A landscape with many peaks, sampled at points; each row gives a point and its height.
A climber steps from a point to the highest of its 2 nearest points, and stops where none of them is higher. Distance is the straight distance between rows; heights are no part of it.
Nemez height 25.7:  87  98 113 122 123 140 127 122 113 127 111 129 174  86 106 120 126 145 146 115 131 125
supi height 31.5: 146 114 109 101 144 139 101 120 129 130 110 150 165 122 124 144 101 112 129 111 155 131
Kuz height 38.6: 155 134 162 151 108  99 163 160 103 147 159  54 118 145 129 136 134 125 101 158 141 124
lati height 23.2: 103 159 136 116 137 123 190 135 164 127 100 145 139 116 131 116 131  78  92 111 123 128
zabuv height 41.9: 131 133 150 132 113 131 171 180 167 148 120  98 149 130 123 113 144  79 100 137 137 135
nalap height 29.8:  98 126 105 130 158 159 131 106 123 153 118 120 156 120 130  96  76 152 129 111 110 140
supam height 39.7: 128 171 142 137 112 117 152 130 133 110 136 118 102 158 157 114 165 119  94 161 108  99
givev height 48.8:  99 136 117 128 148 132 132  89 125 124 118 137 116 116 141 131 105 150 123 120 105 123
dab height 20.5: 116  81 129 118 151 136 146  94 134 144 107 126 163  90 128 114 105 107 135  82 125 139
tani height 46.9: 140 155 164 123  77 125 126 155 117 114 126 169 154 136 133 152 131  96 118 130 158 104
zavu height 31.7: 120 177 154 160 121 143 137 140 118 142 143 142  99 159 132 125 107 119 152 139 140 152
fatos height 37.6: 174 100 137 120 134 137 136 148 157 130 107 120 161 131 123 119 138  84 113 108 121 116
tatig height 29.0: 178 126 114  99 141 126  99 116 134 119 113 153 149 141 136 158 106  86 110 111 149 124
dar height 1.8: 133  80  91  85 117 119  99 131 131 126 135 132 162  83 112 134 115 148 130  96 140  79
podud height 57.8: 137 187 106 142 152 144 131 125 118 135 146 137 107 180 141  82  97 124 118 137 121 121
nenep height 16.4: 139 114 139 123  84 129 101 146 116 104 147 134 108 157 128 110 167 179 131 148 106 118
mal height 12.7:  93 131 109 118 166 146 128  95 146 114  95 142 143 149 133 105 125  99 119 131 107 156
poze height 36.9:  69 140 123 128 116 150 119 125 112 110 118 145 128 142 119 103 136 166 150 142 128 146
Lanu height 37.7: 160 116 117 102 132 119 128 121 166 135 154 102  96 122 157 142 115 129  93 113 114  75
kat height 32.3: 112  84 135  95 117 134 131 119 152  97  96 143 144 105 128 138 160 118 125 116 121 115
gogut height 31.3: 128 118 137 143 133 125 167 134 121 158 148  76 121  93 122 134 105 172 132 128 121 126
Peve height 41.2:  87 161 162 136  87 131 173 153 114 107 117 144 138 125 113 114 150 155 135 137 131 143
satul height 44.9:  92 128 121 114 114 159 125 164 174 145 137  93 123 114 140 134 112 151 130 147 140  87
tubi height 15.4: 110 146 102 113 146 157  98 120 118 132 129 152 144 162 121 111  88 136 155 131 148 160
delu height 34.1: 152 161 111 105 131 152 118 144 116 138 120 143 174 146 127 108  86 136 115 110 155 128
gol height 37.9: 115 103 147 153 135 129 121 152 159 157 129 104 109  99 124 173 127  93 158 128 161 132
gitad height 34.5: 136 120 146 119 119 118 117 102 145  92 110 157 104 133 142 169 159  99 122 133 123 119
falap height 39.2: 105 130 161 156 114 114 164 154 133 136 128  71  99 130 129 149 159 133 117 148 143 150
ziv height 30.3: 125  91 121 127 133 132  85 125  96 130 111 135 148 133 108 121 161 145 163 135 142 187
duvo height 35.3: 125 121 115 133 148 156  95 131 164 127 123 128 109 181 136  92 142 112 135 152 103 139
Vuzib height 38.3: 193 143 146 134 102 123 138 149 100 143 146 123 163 137 125 134  97 132 110 115 133  97
Ludu height 46.5: 113 131 124 101 134 121 173 132 157 132 139  68 106 120 148 132 119 133  95 125 133  95
sipa height 40.2:  68 149 155 146  99 125 168 142 128 117 119 127 118  93 117 138 149 151 149 145 129 131
gula height 34.0: 124 120 120 122 134 151  89 124 167 124 131 139 115 159 134 128 121 122 131 145 114 120
ripil height 47.6:  96 101 133  98 134 114 163 118 171 126 133  66  94 118 151 147 134 128 107 112 155 100
losol height 27.5: 142 121 124  97 148 113 204 119 135 111 116 109 154 105 117  81 126 118  95 116 101 101
vog height 16.3:  95 125 112 146 162 149 112 108 150 162 144 115 108 108 135 142  76 136 149 131 123 127
gaf height 39.9: 136 117 119 104 124 124 112 109 162 122 144 139  97 107 152 162 107 127 116 115 126  72
larag height 31.9: 152 122 174 137  90  99 158 131 114 114 129 142 121  93 129 176 149 111 131 118 139 108
Pon height 49.7: 156 155 141  96  90 117 143 142 112 107 115 155 167 132 136 146 128 111  90 115 151 101
mefad height 32.2: 159 131 147 159 141 128 124 126 125 147 125 148 133 114 118 160  92 102 145 115 145 144
Gadi height 36.7: 178 150 133 146 117 131 120 140 115 161 159 118 127 136 135 135  79 155 121 120 126  94
gote height 23.6: 144 131 113  88 122 112 143 120  99  94 106 127 152 132 126 112 163 153  93 126 119 137
Lin height 44.0: 150 110 137 145 132 130 118 155 153 155 138  60 100 153 142 143 143 110 109 143 139 122
Panek height 39.3:  72 117 133 159 114 125 142 129 112 131 123 114 130  74 101 136 147 155 170 133 116 128
viz height 24.8: 117 141  99  85 120 141  90 138 102 127 125 148 145 131 125 112 138 160 149 140 163 156
giten height 39.4: 182 123 154 125  76 115 124 151 101 124 146 133 157 127 121 149 123 139 119 130 138  86
Bek height 16.7: 133 127 116 146 146 148 106 139 152 169 152  97 103 130 141 134  85 150 131 131 123 116
podap height 22.4: 161 152 154 129  87 120 154 152  83 121 151 117 142 160 121  93 137 152 121 141 116 118
zem height 44.1: 153 152 179 136  86 113 154 161 121 143 152 112 143 134 144 145 130 101 107 145 135  97
mozel height 21.5: 113  90 142 107 151 129 165 106 174 147 113 107 142  92 141 116 127  90 131  89 130 129
zigot height 24.9: 114  94 133 129 100 136 131 165 139 136 130 105 158  80  92 129 135 147 163 132 127  97
Sopiz height 42.6: 127 162 131 130 127 115 153 116 131 123 140 105  87 137 155 129 138 156  96 146 102 103
kab height 15.9:  87 109  96 141 146 147  90 107 129 154 143 124 131  98 117 127  83 145 159 126 123 113
Deseb height 54.3: 154 134 134  93 116 113 138 113 119 107 112 163 145 107 134 167 117 106 110  94 160 100
zin height 8.4: 137 168 135 128 123 121 143 139 107 111 104 162 147 162 121 109 145  90 114 122 145 164
zefi height 39.0: 144 127  89 100 138 127  76 110 119 118 153 158 141 145 125 157 117 120 159 153 164 167
tugo height 20.2: 144 154 133 128 100 104 123 110 101 108 146 152 103 115 141 168 114 160 109 127 131  84
Pez height 27.7: 164 140 140 124 140 109 152 113 137 112 113 143 119 131 146 141 144  76  95 116 119 105
Zel height 22.3: 111 124 135 102 149 122 185 124 184 133 107 116 131 109 142 116 140  75 103 101 130 119
fidon height 39.6: 189 112 133 151 157 121 155 144 143 139 119 111 147 129 128 108 148  75 104 125 118 115
fazu height 9.7: 128  78 109 120 149 130  95 105 163 132 141 114 101 117 146 124 123 147 109 123  81 118
pafa height 18.5: 163  97 136 149 120 150  70 153 143 146 141 126 119 160 118 123 131 130 156 139 124 136
dek height 31.1: 132  94 114 100 160 114 156  73 149 134 128 116 125 104 150 104 121 129 110  83 102 106
Mikop height 36.0: 141 169 155 169 136 112 159 144 128 152 129 109 107 143 137 136 132  90 115 136 139 149
pogi height 45.2: 110 133 138 105 100 146 147 154 165 120 130 102 123 124 141 128 134 147 113 148 123  89
liva height 31.4: 127 104 102 102 149 134  82  93 155 103 124 149 116 152 137 142 125 119 113 136 109 130
Ropob height 26.1: 141 136 121 129 140 133 179 154 126 122 101 126 187 135 104  73 133 106  98 117 121 141
sured height 50.6:  91  87 136 125 142 133 134 118 163 135 115  96 103 107 145 136 157 133 134 138 105 132
Gira height 37.2: 137 177 132 124 123 141 135 130 144 134 136 146 124 135 151 151  80 104 109 120 140  88
Mel height 36.1:  57 147 133 129 123 157 131 126 141 112 106 159 139 142 120 112 124 130 150 142 133 155
Nep height 38.1: 120 142 166 162 122 121 137 122 126 115 117 136  92 147 129 140 169 109 142 150 115 166
nudos height 47.9:  98 116 126 144 165 147 115 119 173 145 126  98  96 145 141 133 134 106 136 154 115 156
fala height 43.7: 139 151  92 152 183 114 149  98 132 127 129 128  99 142 154  93 137 120  95 144  99 108
mor height 14.8: 146 120  99 101 107 107  83 142  90 119 148 136 129 120 127 116 148 196 126 133 136 144
Zozik height 33.9: 106  83 137 111 126 133 108 121 149  99  91 159 144 109 118 154 158  89 142 124 137 135
nimub height 25.6: 107 125  82  83 120 133  87 132 112 124 122 142 166  97 119 132 130 151 139 129 156 117
Bet height 37.4: 139 120 131 127 146 129 123 128 169 159 142  99  94 120 151 170  98  98 127 116 156 105
nolo height 32.0:  94 158 141 125 130 121 172 105 122  94 101 137 118 133 133 117 157 142 109 133 101 138
rav height 31.8: 172 113 108 145 164 121 111 108 123 142 132 118 120 141 131 113 116 140 107 113  93 129
Mena height 17.0: 122 131 116 134 133 153 112 143 149 151 150 108 117 140 135 101 104 171 129 135 106 120
tela height 40.3: 174 122 157 153 119 101 156 139 111 147 149  78 108 126 129 140 145 140 115 140 110 127
Sifur height 40.6:  65 147 154 141 118 142 157 146 165 134 108 150 121 111 118 144 129 100 134 138 142 152
vopag height 46.2: 101 155 123 153 162 155 128 142 167 152 132 101  99 169 139 102 122  98 139 154 131 158
matev height 3.0: 175 114 106 109 121 131 108 146 138 124 142 115 149 151 130  99 121 151  90 124  99  95
mevu height 35.8: 139  91 134 134 163 125 117 103 160 157 135 104  90 107 143 158 111 111 141 118 124 130
vogu height 42.8: 135 145 171 131  94 112 171 177 140 137 137 106 146 142 132 122 163  76  91 155 134 116
pugo height 36.4: 151  77 146 122 122 146 107 150 176 131 108 127 142 117 123 142 146  95 139 120 128 112
gem height 23.9: 166 123 148 146 103 140 125 168  98 142 137 124 162 139 102 109 123 153 148 121 142 137
veti height 28.5: 142 151 150 175 124 112 126 114  83 131 137 151 101 126 116 159 118 145 158 132 136 149
tinu height 42.3: 136 127 127 105 102 146 112 149 131 116 114 142 159 139 122 122 132 140 127 126 142 118
zeg height 41.4:  69 158 138 124 126 148 164 157 177 139 108 119 123 124 138 128 122 101 112 136 141 138
gagi height 44.2: 125 138 138 107 104 141 141 140 147 105 110 137 145 132 134 123 139 133 105 130 118  99
kuzi height 48.7:  98  75 136  91 128 120 154 112 174 131 131  80 102  96 149 134 151 136 126 121 128 102
lovav height 36.5: 107 134 120 142 123 104 109 112  97 112 117 156 135  94  95 172 128 111 167 120 150 132
fim height 43.2: 135 101 141 127 127 140 136 160 170 149 127  77 121 126 136 139 138 120 124 137 133 119
mezen height 30.5:  88  87 103 119 136 125  88  85 148 116 141 144  98 100 133 152 122 128 143 133 107 108
mek height 35.9: 128 181 123 121 132 143 146 123 123 126 116 146 150 136 136 121  81 127 108 110 135 110
kisi height 14.2:  95 128  97 110 160 159 106 102 121 130 107 138 161 152 129  95 108 118 138 131 132 181
Zamom height 54.2: 102 116 135 125 139 118 144  88 114 113 107 146 125  99 132 146 132 134 133 111 122 137
pep height 35.6: 140 111  85  90 142 138  64 122 114 130 153 143 126 159 129 114 126 145 151 151 144 183
Luko height 52.7:  88  95 153 132 132 130 169 134 153 131 107  88 121 106 127 125 170 128 126 138 110 154
siror height 9.6: 114 149 129 125 140 137 128 128 137 117  99 168 154 149 113 126 118  81 126 124 148 180
nuna height 27.6:  81 105  83 129 125 131  61 111 121 121 143 140 133 126  98 131 131 135 175 148 132 140
gigeg height 20.1: 136 163 145 130 108 116 138 120  77 102 118 153 119 154 127 127 153 147 125 132 137 157
zunim height 42.4: 117 127 143 155 126 127 106 107 121 107 131 158 100 151 115 151 142 121 168 156 130 169
koput height 30.4: 101 122 129 157 145 160 133 133 130 166 122 115 158 106 116 107  89 142 156 116 128 148
Vup height 28.2: 168 125 130 164 164 143 115 137 124 154 121 121 143 161 113  97 115 105 147 118 121 165
koze height 42.2: 157  97 137 109 128 131 153 149 161 153 143  78 131 103 130 133 110 130 118 121 130 101
Filef height 24.0: 153 159 138 160 154 117 156 112  98 135 120 130 129 137 124 121 113 131 120 114 114 153
nabof height 21.9: 119 181 134 110  91 119 127 129  70 102 134 168 117 152 136 137 142 146 141 138 168 149
Vuzi height 6.6: 190 107 116 127 132 100  75 112 103 122 141 145 115 136 129 160 130 145 111 118 126 136
Duse height 34.2: 124 130 121 150 102 117  87 151 124 125 131 128 138  98  80 163 139 114 180 119 138  94
fumi height 36.6: 111  95 128 147 149 137 106 119 159 143 131 132 118  95 115 168 109  89 174 131 139 126
Zenur height 42.1:  92 159 123 107 136 160 155 141 177 132 110 126 136 127 146 116 100 106 107 123 127 105
zepa height 42.5: 136 143 100 116 122 126  85 119 125 109 142 168 136 143 115 168  96 110 156 143 170 130
Nak height 41.7: 163 132 124 163 166 112 175 152 136 156 131  86 127 129 134 105 140  81  96 135 140 127
debif height 24.1: 154 101 129  93 121 134 145 151 121 119  96 125 199 109 104 115 134 127 113 107 141 146
tas height 13.4: 134 112  85 103 155 123  80  95  87 149 132 131 149 109 134 119 117 155 135 133 132 190
zesu height 2.2: 138  79  86  92 124 115  74 127 126 121 141 132 145  98 128 132 124 164 112 111 126 106
Tur height 43.9: 118 156 148 161 124 127 149 168 130 149 143  91  98 174 142  98 163  98 120 160 140 145
faneb height 21.8: 161 167 149 137 107 106 132 113  97 113 135 149 112 151 146 150 134 126 101 132 125 104
nume height 29.4:  79  89 113 123 122 130  98 116 162 119 133 125 102  90 126 152 148 127 158 138 113  92
mut height 45.6: 118 166 130 124 105 136 109 126 124 103 133 175 125 147 126 156 103 112 146 143 166 122
Lesat height 29.1: 115 110 128 117 106 139  87 149 112 107 114 154 136 146 103 129 171 127 174 144 160 166
Makid height 7.8: 170  83 125 124 130  98  92 102 129 117 142 141 100 110 134 160 133 142 114 106 107 110
neba height 20.9: 108 163 117 108 143 118 138 105  80 121 106 160 157 108 124 143 116 130 136 124 162 185
gaved height 22.0: 190 130 114 124 117 113  67 127 108 122 153 144 111 186 142 121 136 121 107 136 123 123
met height 29.7: 169 141 153 172 111 110 104 121  97 140 154 142 101 130 125 171 112 134 151 137 136 119
kunel height 26.3: 114 122 108  81 128 128 109 127 117 117  95 160 173  87 121 151 144 105 141 125 169 152
kosi height 42.9:  93 174 156 145 105 141 152 165 134 132 134 120  96 172 145 100 155 105 136 154 134 148
Lufod height 32.9: 148 106 161 119  81 112 130 143 139 107 133 134 117 105 133 169 165 116 127 136 133  80
Belug height 42.0:  88 179 169 138  80 140 164 167 125 124 134 144 118 152 134 110 141 125 132 148 139 134
lino height 43.1:  97 149 132 107 135 142 168 126 160 141 123 126 130  98 143 136  87 124 121 104 137 100
lem height 22.2: 105 115 113  86 113 123 130 113 110  93 105 139 148 110 129 126 158 167 110 127 122 127
buka height 33.8: 143 107 134 137 166 126 131  94 139 153 128 132 122 100 133 153  90 103 146  96 131 133
Munis height 2.6: 149 101  99  98 109 122  92 141 136 110 155 128 132 124 134 121 108 185  91 117 106  89
sugi height 28.8: 130 125 123  96 158 121 189  95 145 133 121 112 144  98 141 102 106 125 109  89 111 103
dos height 29.5: 164 118 108 160 181 137 115 119 138 156 127 108 136 152 123  92 117 115 125 123 102 142
Darit height 34.6: 110 125 129 151 159 120 141  98 124 150 137  93  88 115 145 133 125 162 125 130  93 147
gudu height 36.8: 131 171 133 144 118 120 162 143 112 107 134 138 121 175 144  72 169 110 102 157 120 107
deg height 43.8: 104 128 128 115 126 130 150 129 154 140 138 126 129  74 133 147  93 126 147 100 150  80
gekod height 14.9: 148 145 117 137 137 130 116 131  76 128 144 133 100 186 122  87 140 156 141 124 112 163
luv height 5.7: 174 120 107 123 112 100  72 124 102 119 154 154 118 116 125 169 112 154 118 118 143 100
lilom height 24.4: 102 124 149 126 111 147 169 164 143 135 108 129 176 102 104 110 120 131 131 122 132 139
Dit height 22.1: 124 171 138 136 138 113 158 109  87 118 106 155 142 118 123 139 108 136 121 109 139 159
bekap height 25.9: 141 112 127  96 132 112 178 117 120  95 102 117 158 120 119  96 154 132  97 119  99 123
siz height 23.3: 154 138 131 130 100 134 130 144  92 128 144 122 146 143 113 106 118 180 131 129 126 121
kevi height 16.2: 130 144 114 142 135 142 101 133  94 143 145 144 127 150 114 113  89 162 163 121 147 150
Voge height 30.8: 132 102 123 160 141 128  80 115 122 135 152 133  88 147 122 125 126 163 154 144 103 156
tidu height 27.9: 106 124 124  99 119 137 105 137 118 108  98 160 159 127 115 128 165 117 150 138 164 178
Gobe height 17.3: 155 159 122 133 125 109 136 121  69 109 135 132 117 172 128  91 160 162 115 130 118 149
Zifo height 33.7: 137 110 132 138  93 121  92 150 137 120 140 134 118 109 113 166 152 126 153 138 135  80
rosal height 31.0: 166 150 152 166 124 130 108 126 119 147 147 146 113 147 128 159  94  99 150 135 147 136
karo height 37.0:  93 124 127 122 135 159 109 128 138 108 109 138 122 181 124  88 160 123 148 144 112 165
nure height 35.2:  90 104 111 147 151 124 111  81 122 133 131 144 126  91 110 162 101 101 174 126 130 138
piror height 24.5: 177 147 138 134 135 105 123 105 110 111 118 152 120 152 136 149 135  89 103 125 127 127
mipit height 17.5: 140  83 122 134 139 146 111 144 154 153 141  89 134 124 123 106 127 161 128 130  95 124
kenid height 32.7:  87  84 109 134 148 121 110  74 141 147 146 125  99  79 132 148 105 111 161 118 120 116
Dod height 24.3: 132 116 151 156 117 145 119 159 123 139 120 132 151 121 102 124 131 135 161 125 140 145
dep height 28.6: 112 140 121 121 138 141 162 118 115 131 114 121 163 116 122  97 104 157 115 110 110 132
zaba height 24.6: 192 128 132 165 135 113 144 145  91 134 136 112 145 163 117  81 155 119 122 132 112 133
Mido height 39.1: 120 112 147 139 127 147 132 146 143 117 100 121 141 154 119  93 176 123 136 139 106 160
latu height 19.2: 131 146 142 143  95 130 128 150 127 140 160 107 103 130 138 138 122 170 131 148 126  98
zosaz height 32.8: 111 160 140 147 134 149 142 143 139 142 120 130 127 144 127 107 114 127 138 129 127 141
les height 19.9: 183 124 124 136 119 137  86 150 113 135 152 129 119 193 135  92 141 116 124 135 117 118
Sape height 23.7: 108 152 152 125 115 129 189 153 144 128 107 136 157 115 116 115 127 108 105 117 127 138
futid height 25.8: 141 103  97 109 163 136 127 115 153 122 110 119 147 137 136  89 136 121  95 115  95 106
mun height 10.8: 106  83  91 128 155 139  79  91 136 137 140 125 119 122 144 112  99 151 118 124  88 141
ruta height 40.5: 154 129 124 116  93 114 127 144  95 117 131 140 161  97 107 153 120 154 126 118 155  90
Govo height 50.9: 125 176 104 140 175 134 142 100 138 129 125 135 116 152 144 106 100 114 107 131 111 124
kiso height 43.4: 106 127 103 106 111 101 131 107 107 108 139 143 121  81 119 151 118 167 125 107 129  76
Zetu height 55.7: 104 102 159 148 129 127 160 131 129 129 100 125 143 100 112 129 157 126 141 124 111 166
Bivo height 37.5: 133 108 131 146 141 122  93  89 142 102 134 147  89 151 127 165 146 115 148 158 109 158
gat height 45.1: 112 163 127 131 135 125 173 141 141 135 133  80 106 138 146 117 128 133  96 142 125 111
Sur height 40.1:  87 126 142 146 136 126 172 150 138 147 128  63 109 122 128 141 121 141 118 128 148 147
Sipo height 18.6: 163 136 141 150  95 124 101 145 102 143 176 123  96 158 139 123 122 172 133 140 113 111
dovaf height 26.5: 191 133 127 152 148 122 123 141 101 137 117 135 154 163 114  95 141  96 123 118 132 155
ladol height 17.9: 177  90 130 148 133 140  98 153 136 152 137 104 144 149 114 104 131 147 138 124 106 137
nutik height 45.3: 159 140 159 131 110 118 153 139 136 139 139 110 118 117 149 157 122 109 107 126 133  95
Sufen height 7.0: 177 176 119 112 131 106 130 125  84 117 114 151 149 156 138 121 147  97 102 127 156 160
ser height 23.4: 186 135 156 147 111 104 165 154  93 131 146 100 146 150 115  85 153 125 111 156 105 122
vib height 24.7: 127 119 154 148  99 143 147 178 137 144 127 117 162  98  99 128 123 134 153 129 144 122
rivu height 35.4: 110 152 161 167 148 126 151 126 141 141 117 129 104 134 125 139 139  93 134 139 125 178
Fiso height 41.8: 106 145 100 105 110 112 128 125  96 112 125 144 156  79 108 152 113 150 140 101 155  87
veko height 49.0: 162 128 129  96 141 113 143  95 144 116 122 153 128 113 148 152  99 100 107  82 139  88
kabo height 37.8: 129 143 118 155 182 115 151  98 134 144 128  96  88 131 147 125 130 125 112 132 101 137
kunit height 43.5: 132 150 125 140 146 107 194 147 136 137 132  82 120 127 139 108 140  98  84 143 140 114
mevi height 43.0: 164 112 154 137 129 113 158 124 126 131 128 113 125 108 128 143 133 129 119 110 114 122
bepag height 24.2: 145 143 109 122 156 140 153 140 155 129 112 127 156 139 136  91 118 100  96 121 118 102
Kan height 49.1: 109 166 129 135 108 148 102 128 133 121 165 152  80 173 143 135 105 136 157 161 134 117
Lop height 14.1: 147 112  88 106 136 112  80 124  79 145 145 124 151  98 123 117 130 186 134 124 133 168
zuv height 4.4: 176 167  88 109 151 114 122 111  87 131 127 132 149 148 139 111 113 146  93 113 134 136
Pifol height 34.9: 109 167 130 141 133 120 176 130 122  98 110 138 127 155 132  78 175 120 106 149 105 132
Kes height 28.9:  94 104  92 150 137 130  65 104 116 127 165 142 101 136 113 125 106 160 169 152 115 149
nupu height 61.1: 119 108 152 128 129 116 155 113 116 111  93 147 145  97 116 146 151 116 130 108 128 156
fidin height 34.3:  78 168 129 132 140 149 151 123 122 122 104 151 147 145 122  99 108 129 128 120 129 169
dap height 26.2: 154 131  97 109 140 114  76 106 124 100 143 151 102 174 139 131 130 135 105 139 115 139
bivir height 52.2: 124 175 116 133 126 143 113 126 128 129 162 132  78 178 149 103 106 149 129 146 111 113
guliv height 40.8: 118 134 133 116  92 126 113 136 109  99 115 155 137 127 119 143 158 145 138 138 151 121
kizil height 41.0:  90  98  83  90 120 101 103  88 114 107 134 144 128  74 125 142 135 149 129 102 125  91
ribu height 38.0:  85  68 105 110 121 117 120  81 114 119 123 129 133  77 130 123 144 149 132 107 107 118
tinop height 30.0: 107 182 140 142 126 137 142 127 106 116 131 171 112 174 119 118 107 107 149 133 144 176
zumad height 40.9: 126 128 152 143 129 130 159 156 162 131 107 111 135 139 126 111 170  86 112 137 118 147
Bupa height 34.4: 116  78 114 123 152 123 135  74 121 137 123 117 128 100 139 113 126 144 116 100  90 135
Vati height 45.0: 119 137 134 159 141 141 119 159 154 153 137  73  92 175 142 125 140 107 122 155 147 146
gapun height 35.0: 177 127 109 137 150 116 110 122 141 146 152 110 101 137 148 124 106 136  98 120  98  98
zez height 16.6: 108 139 113 145 129 158  91 143 128 145 160 131 102 154 125 108  91 168 167 139 126 126
Migaz height 23.8: 129 153 111  79 102 148 104 158  80 119 141 152 117 165 137 108 146 148 155 137 161 155
bili height 39.5: 102 140 163 136 101 132 144 145 153 114 108 162 123 119 125 152 144  89 132 138 138 136
zub height 17.4: 163 125 146 135  83 119  91 143  93 118 163 142  99 175 136 125 158 153 128 140 118 116
fiz height 27.2: 123 135 153 177 133 125 138 120  96 142 123 131 118 118 113 135 128 153 161 123 124 169
Kila height 38.2: 128 156 134 117 122 136 130 134 164 148 147 117 100 117 159 168  84 107 115 126 156  77
vamoz height 38.4: 101 106 151 160 123 128 126 153 146 145 129  79  95 123 124 171 145 121 141 143 164 142
Mulu height 26.0: 115 150 145 167 145 130 166 123  98 139 119 117 134 130 116  95 128 157 139 122 105 172
Vama height 35.1:  95 135 124 157 121 106 102 123 113 123 130 133 120  85  82 171 140 113 186 125 128 113
kimek height 35.5: 102  93 138 124 121 146 107 149 171 123 102 148 147 103 112 145 142  90 156 127 141 116
Zibin height 31.2: 157 113 128 102 116 125  93 116 139  98 112 164 130 136 132 174 135  87 121 130 151 117
vug height 30.6: 146 117 161 127 103 102 185 137 122 124 119 142 150  75 108 154 124 114 132  97 147 117
sos height 44.6:  91 117 110 108 119 138 133 140 169 147 147  98 112  83 137 148 103 146 140 121 142  69
badi height 43.3: 130 108 119  95 142 112 119  78 152 111 127 159 102 109 144 161 109 114 126 102 129  93
tof height 8.9: 158  80 127 123 139 108 117 113 146 128 142 109 100 115 141 136 144 147 108 117  84 112
milas height 32.6: 124  83  99 117 143 136  60 109 119 126 131 135 134 151 122 113 143 145 147 140 121 182
Molov height 38.7: 103 147 116 128 112 112 103 117  88 104 123 157 127 111 105 153 146 144 159 136 156 138
Kigi height 19.6: 140 160 142 144  81 118 114 142 102 126 158 147 116 126 125 152 119 160 142 138 143  84
tubin height 18.9: 170 120 155 148 106 140  87 164 137 152 153 115 109 179 138 119 145 109 138 150 126 117
sis height 45.4: 104 123 112 124 124 128 119 114 133 126 145 132 109 101 137 138 106 174 127 123 111  92
tula height 27.3: 115 144 120 137 158 133 191 126 124 131 102 121 169 115 117  78 117 119 106 111 105 145
fafot height 30.9: 151 107 147 122 143 113 134 106 148  99  97 144 114 134 134 144 171  74 111 121 114 133
dul height 25.2: 156 143 121 134 140 124 188 161 141 133 121 121 171 128 121  78 129  85  90 134 127 106
tib height 3.6: 187 124 103 108 133 118 123 134 104 125 131 117 164 140 126 108 119 150  94 112 121 121
pife height 21.4:  96 122 128  93 103 130 161 133 109  97 106 128 173 105 109 111 141 171 120 130 125 126
zedas height 5.6: 160 181 100 113 160 111 130  99  94 111 116 155 139 153 139 125 114 105 103 123 145 155
nifon height 32.5: 117 112 135 130 138 112 167 105 121 134 139  95 104  95 136 130 129 173 120 124  94 123
Fafi height 25.3: 118 103 113  75 126 134 125 130 123 113  86 141 185 100 124 125 151 125 119 113 148 148
banun height 28.0: 150 111  92  93 158 129 104 104 160 109 117 139 122 147 145 120 130 115  87 116 100  99
dafu height 47.5: 112 159 139 141 101 148  98 146 145 123 150 158 107 153 127 151 107 108 165 159 155 110
Nav height 37.3: 145 163 170 170 117  99 161 156 106 161 155  84 110 152 143 141 137 100 106 144 147 136
melu height 11.1: 114 126 124 123 169 135 142 100 148 125  94 156 149 128 126 129 110  71 119 106 127 160
sepe height 23.1: 101 175 112 102 102 141 111 140  81 108 148 169 109 159 125 125 118 147 167 143 170 145
Fepu height 33.0: 145 113 108 105 143 153 124 133 137 138 110 131 179 121 122 115  91 127 117  96 136 118
nus height 13.3: 148 141 133 169 143 134 131 137 109 152 148 104 100 166 128  90 133 154 143 137 104 152
sagog height 40.7:  66 133 142 134 141 140 177 144 154 154 118  92 129  98 131 127 116 126 127 123 138 152
dif height 26.4:  93  97 100 116 121 131  91 122 116 121 118 136 148  99 108 135 141 144 153 128 128 116
veros height 37.1: 132 142 168 131  94 119 132 131 137  97 110 156 114 142 140 152 173  92 113 141 125 124
zev height 38.5:  69 125 135 158 117 134 115 125 113 118 122 142 122 113 105 126 154 150 178 146 125 147
kesas height 15.6: 116 108 112 108 106 124  88 129 108 103 131 140 115 144 124 112 166 186 132 141 116 144
pila height 33.6: 112 102 131 153 145 118  93  90 133 123 139 133  80 134 134 146 143 148 147 154  91 158
gozur height 30.7: 113 107 130 160 140 139 143 137 124 170 137  96 143  84 114 124  97 162 157 120 126 127
foz height 12.1: 106  90  84 123 153 129  84  76 104 133 132 136 133 110 130 127 100 147 129 122 116 162
gitu height 25.1: 108  75 133 117 107 122 152 126 114 119 121 113 163  71  95 123 143 154 151 119 117 116

Where does a climber stop that starts at each point below?
Zozik: nupu
Dit: Kila
Pifol: nupu
tof: pogi
dul: podud
Kigi: pogi
ladol: nutik
futid: nutik
nus: Kila
mezen: pogi
Fafi: podud
